Points on a hilly landscape, in no order, each with its height.
From any point a climber steps to the highest of the 3 points nearest to it. It stops when none of these is higher. Distance is the straight distance between rows; heights are no part of it.
Q808 h=25.7: [ 10  23   3  15  -9  20 -10   1 -13   7  -7  -2  10  -1 -14   8  -5   4
  29  -8]
Q973 h=46.3: [ -6 -74   6   8  15 -24  44 -19  30   9  -7   8  22 -32  14 -15  -9  19
 -75   5]
Q637 h=13.9: [-13 -22  38  26   6   5  22  -9  -8  20  -4   8  17 -31 -39 -21 -12  22
 -34  -8]
Q114 h=44.6: [ -3 -11 -34 -38  19 -35  13 -15  49 -23 -12  -8  18  29  52  19  21 -30
 -19   6]
Q196 h=64.6: [ -3 -26  18  17   7   1  26  -9 -12  21 -10  13  15 -30 -20 -14  -4  13
 -33  -8]
Q574 h=20.7: [  2 -32   2  14   4  -3  24  -7  -4  25  -7  17  13 -22   1 -13   0   7
 -33  -4]
Q856 h=30.9: [  7   0   2  16   0   8  11  -5 -13  19  -8   9  12 -15  -8  -3  -4   4
  -8  -1]
Q547 h=52.3: [ -5  37  45  33 -16  31 -21  27 -63   8  21 -13 -40 -27 -54 -21 -26  28
  33   2]
Q750 h=49.8: [ -4  46  36  26 -20  38 -29  27 -69   5  23 -18 -32 -19 -43 -18 -26  22
  51  -3]
Q213 h=14.5: [-18  -6 -65 -60  27 -63   9 -14  43 -33 -39  21  15  53  81  41  46 -34
 -30  -8]
Q360 h=30.4: [  0  18 -41 -36   8 -33 -15   5  26 -35   6  13  -3  50  49  18  27 -41
  16   5]
Q939 h=55.5: [  5 -20 -24 -21   8 -22  21  -6  38 -10  -1  -3  19  15  42  10   8 -12
 -18  14]
Q766 h=38.8: [ -2 -65   6  11   7 -14  37 -14  17  18  -6  16  16 -32   8 -19  -7  19
 -63  -2]
Q520 h=51.0: [  1  55   5   7 -26  36 -67  18 -49  -8  19 -20 -31   4 -28  -7  -8   0
  92 -14]
Q27 h=49.9: [  0 -18 -29 -34  17 -31  23 -13  50 -17 -13  -9  21  27  51  18  16 -20
 -35  11]
Q400 h=33.4: [  0   4 -35 -22   2 -13  -9   8  17  -7   9   4  -7  32  34  18  20 -36
  16   2]
Q541 h=49.7: [ -8  25  40  31 -18  29 -19  11 -43   4  17  -3 -27 -30 -49 -26 -27  33
  19  -3]
Q772 h=43.8: [ 19  56 -11  -3 -20  25 -70  19 -18 -21   8   1 -25  34 -22  14  15 -17
  87 -10]
Q744 h=21.1: [ -6   4  37  28  -4  14   3  -4 -15   8   3  10   5 -22 -45 -20 -22  28
  -4  -7]
Q942 h=21.2: [  0   8  24  23  -2   9   6  -4 -16   8  -4  11   9 -19 -32 -14 -11  18
  -2  -6]
Q493 h=52.4: [  9  -7   7  18   3   6  17  -7 -15  22  -8  14  15 -19 -13  -7  -3  10
 -16  -7]
Q779 h=53.3: [  4   5 -16  -5  -6   9  -2   4   0   8   4  -5   2  13  12  15  16 -19
  21  -2]
Q294 h=37.0: [ -2   8 -38 -34   9 -26 -12   5  26 -24   8  10  -4  46  43  21  27 -41
  12   6]
Q51 h=38.7: [-17 -25 -39 -51  28 -46  33 -22  56 -12 -35  -8  22  27  65  24  28 -21
 -51   7]
Q427 h=43.9: [  4 -73  -7   0  18 -27  51 -24  42   5  -8   8  26 -27  17  -6 -10  15
 -83  16]
Q186 h=46.5: [ -2  48  28  25 -22  32 -34  19 -50   3  18 -16 -27 -16 -30 -14 -23  19
  58  -5]
Q644 h=47.1: [  8 -38  -9   1   0 -11  28  -4  12  11  -4  16  14 -12  22  -4  -4   4
 -37   9]
Q718 h=54.6: [ 11 -39 -17  -6   6 -21  36  -8  33   5  -6  12  18  -6  32  -2  -5   6
 -49  15]
Q304 h=41.1: [  7 -31 -10   2   0  -7  23  -5  10  19  -4  15  12 -10  20  -5  -1   4
 -30   6]
Q752 h=41.9: [ -5  40  21  18 -26  33 -39  12 -32  -3  13 -15 -17  -6 -25  -5 -19  18
  62 -10]
Q746 h=42.5: [  8 -47 -18 -17  19 -32  46 -22  45  -2 -12   8  28 -10  32  -1  -6   2
 -69  23]
Q335 h=57.8: [ -7   8  78  47  -3  45  -7  36 -63  14  25 -31 -44 -41 -82 -25 -27  36
   5  -5]
Q632 h=43.2: [  5  24 -35 -16  -4   0 -22  13  -3  -3   9   4 -14  33  12  27  27 -40
  39  -2]
Q341 h=63.9: [ -2   1 -37 -38  16 -35  -6  -2  37 -30   1   2   7  43  50  19  25 -38
  -2   5]
Q653 h=53.0: [-18   6  55  31 -14  28  -9  11 -36  11  21  -6 -31 -34 -58 -27 -26  40
  -1  -3]
Q724 h=32.7: [  3  26  23  20 -15  21 -10   3 -20   3   2   2  -2  -7 -30 -11 -18  22
  27  -7]
Q396 h=21.9: [ -5 -50  14  16  10  -6  35 -15   1  22  -7  10  16 -31  -6 -17  -2  15
 -49  -8]
Q893 h=21.8: [  8  14  16  20  -6  17   3  -5 -14  13  -4  10  10  -9 -23  -4  -8  15
  11  -7]
Q90 h=31.8: [  0  18 -40 -31  -1 -16 -19  10   9 -15  13  11 -11  47  40  18  28 -43
  25   2]
Q900 h=36.9: [ 12  38 -16  -2  -8  17 -31   9  -9  -5   3  -6  -6  27 -19  20  20 -23
  58  -9]
Q911 h=31.2: [  5  36  13  15 -16  25 -26   1 -17   0   3  -3   2   1 -23   3  -8  11
  46  -9]
Q151 h=37.9: [  0  25  32  24 -11  21 -11  -2 -22   2   5   4  -2 -12 -34 -15 -19  27
  16  -5]
Q747 h=48.5: [-18  -1  52  33  -8  21  -1   7 -22  11  17  -3 -16 -31 -56 -26 -23  36
 -10  -7]
Q317 h=63.8: [  2 -13 -24 -25  11 -20   9  -4  35 -15   2  -2   9  29  46  12  14 -26
  -5   9]
Q596 h=37.8: [  1  14 -36 -20  -5  -9 -17  10   7  -7  13   8 -13  34  30  23  26 -38
  28   0]
Q976 h=37.3: [ -2  -1 -44 -45  25 -42  -2  -7  43 -35 -15   5  10  43  57  23  29 -38
 -15   4]
Q321 h=42.4: [  9  22 -22  -8  -6  14 -21   4  -7   3  -1  -6  -1  19  -4  23  20 -26
  41 -10]
Q994 h=55.1: [-17   4  62  35 -10  33  -7  24 -52  14  26 -18 -41 -41 -64 -27 -27  37
   2  -6]
Q822 h=42.2: [  0  54  24  20 -30  39 -46  19 -57  -6  17 -26 -35 -10 -30 -14 -19  12
  77  -9]
Q451 h=22.1: [ -3  14 -50 -47  22 -47  -8  -8  35 -43 -13   9  11  55  59  24  33 -41
  -7  -3]
Q29 h=42.0: [  1 -61 -20 -23  25 -41  56 -35  51   4 -26   7  33 -16  28   0  -6   8
 -93  26]
Q737 h=56.2: [-13  13  64  43 -11  38  -9  30 -59  16  26 -23 -45 -40 -74 -26 -29  37
   6  -3]
Q50 h=50.9: [  3 -58  -5   1  10 -21  36 -16  30   8  -7  14  20 -18  24 -10  -4  13
 -63  14]
Q619 h=43.1: [  7  44   5   5 -22  32 -60  10 -20 -11  12 -12 -23  14 -25   2  -4  -1
  79 -10]
Q116 h=57.4: [  0 -16 -24 -18   4 -16  11   1  37  -6   2  -4  11  21  45  13  10 -19
 -12  12]
Q498 h=45.4: [ -6  27  35  27 -18  27 -20   7 -34   3   7   0 -15 -15 -36 -19 -24  31
  27  -5]
Q117 h=35.9: [ 10  36   7   8 -19  29 -34   4 -13  -3   5 -14  -5   8 -21   5   0   3
  58 -13]
Q443 h=40.9: [ -2  37  26  22 -21  27 -27   8 -30   2  12  -5 -17  -9 -30 -12 -21  24
  40  -7]
Q28 h=37.2: [  7 -19 -12   0  -1  -2  19  -3   8  16  -7   8  10  -5  23   2   3  -2
 -13   4]
Q66 h=3.0: [-12 -34  35  25  13   0  35 -12  -7  24  -2   5  18 -38 -33 -21 -10  17
 -46 -11]
Q460 h=31.6: [ 17  43 -25  -9  -7  11 -38  12  -9  -9   4   2 -13  36 -10  27  25 -32
  56 -10]
Q94 h=46.4: [ -1  50  13  11 -27  34 -56  13 -36  -8  16 -17 -24   5 -27  -5  -9   6
  83 -14]
Q288 h=46.6: [  0 -23 -27 -38  23 -35  38 -21  55 -11 -21 -10  27  18  53  14  12 -14
 -48  13]
Q681 h=43.0: [  6 -66 -11 -10  20 -35  50 -28  49   1 -17   9  28 -24  23  -6 -11  14
 -87  22]
Q178 h=55.4: [ -7  16  60  38  -9  37 -16  29 -63  10  21 -18 -43 -35 -70 -26 -27  33
  11  -1]
Q507 h=67.1: [  9  67  -2   0 -28  34 -82  26 -50 -15  19 -11 -44  19 -28  -5   5 -16
 110 -11]
Q878 h=24.3: [-10  -2 -45 -51  27 -51   8 -15  45 -31 -28   2  18  40  64  29  36 -35
 -27  -4]
Q348 h=54.1: [ -5  29  61  46 -10  40 -21  34 -75   4  26 -21 -44 -35 -76 -24 -28  27
  26  -2]
Q753 h=30.8: [  0  14  28  22  -8  15  -5  -2 -17   7  -1   5   3 -15 -32 -13 -18  23
   7  -2]
Q689 h=54.2: [  6 -15 -21 -14  -2 -11  12   3  25   0   2  -5   9  15  40  12   9 -19
  -7   8]
Q71 h=49.6: [  3  -2 -24  -9  -3   1   1   6   5  14   1  -2   2  13  25  17  15 -20
  15   0]
Q951 h=47.2: [  4  15 -31 -14  -3   3 -12   9  -1   1   7  -1  -7  29  12  23  26 -31
  32  -4]
Q312 h=46.2: [  8   1 -11   3  -3  11  11   2  -1  17  -7   2   9   0  10  10   8  -7
   8  -2]
Q280 h=41.6: [  -5  -77  -13  -15   26  -40   60  -38   51    6  -22    4   34  -24
   17   -1   -7    8 -102   24]
Q363 h=41.0: [  2 -53   3   6   5 -11  31 -12  12  17  -4  16  14 -26  12 -13  -3  10
 -51   4]
Q580 h=57.0: [  9 -30 -17 -15  12 -21  33 -14  38  -3  -9   6  22   1  44   4  -6  -1
 -42  19]
Q532 h=24.7: [-17 -14 -49 -55  32 -51  11 -19  50 -23 -34   3  19  43  65  33  39 -34
 -37  -4]
Q840 h=44.7: [  3 -31 -26 -33  22 -34  44 -22  52  -4 -28  -5  31   6  50   8   3  -5
 -63  20]
Q539 h=16.8: [  0  -5  22  21   5   8  14  -8 -12  16  -7  11  14 -25 -35 -13 -10  16
 -19  -8]
Q773 h=59.3: [ 11  55  -2   1 -25  32 -77  22 -39 -16  17 -12 -39  20 -25  -1   2 -11
 100 -12]
Q528 h=43.3: [  6 -43 -23 -29  23 -34  51 -24  56   3 -27   4  29 -10  42   3  -1   1
 -77  25]
Q252 h=38.3: [  9  31 -12   2 -11  19 -23   6 -10  -3   0  -7   0  16 -17  18  12 -15
  49 -11]
Q169 h=33.5: [-17 -10  49  33   1  13  12  -2 -10  10   5   6   3 -30 -55 -24 -22  30
 -16 -10]

For each start below, name the point where the climber stops.
Q911 -> Q507
Q750 -> Q335
Q747 -> Q335
Q498 -> Q335

Write out the way that a climber takes from each point below.
Q942 -> Q753, Q151, Q498, Q541, Q653, Q994, Q737, Q335
Q808 -> Q724, Q498, Q541, Q653, Q994, Q737, Q335
Q744 -> Q169, Q747, Q653, Q994, Q737, Q335
Q752 -> Q186, Q750, Q547, Q348, Q737, Q335
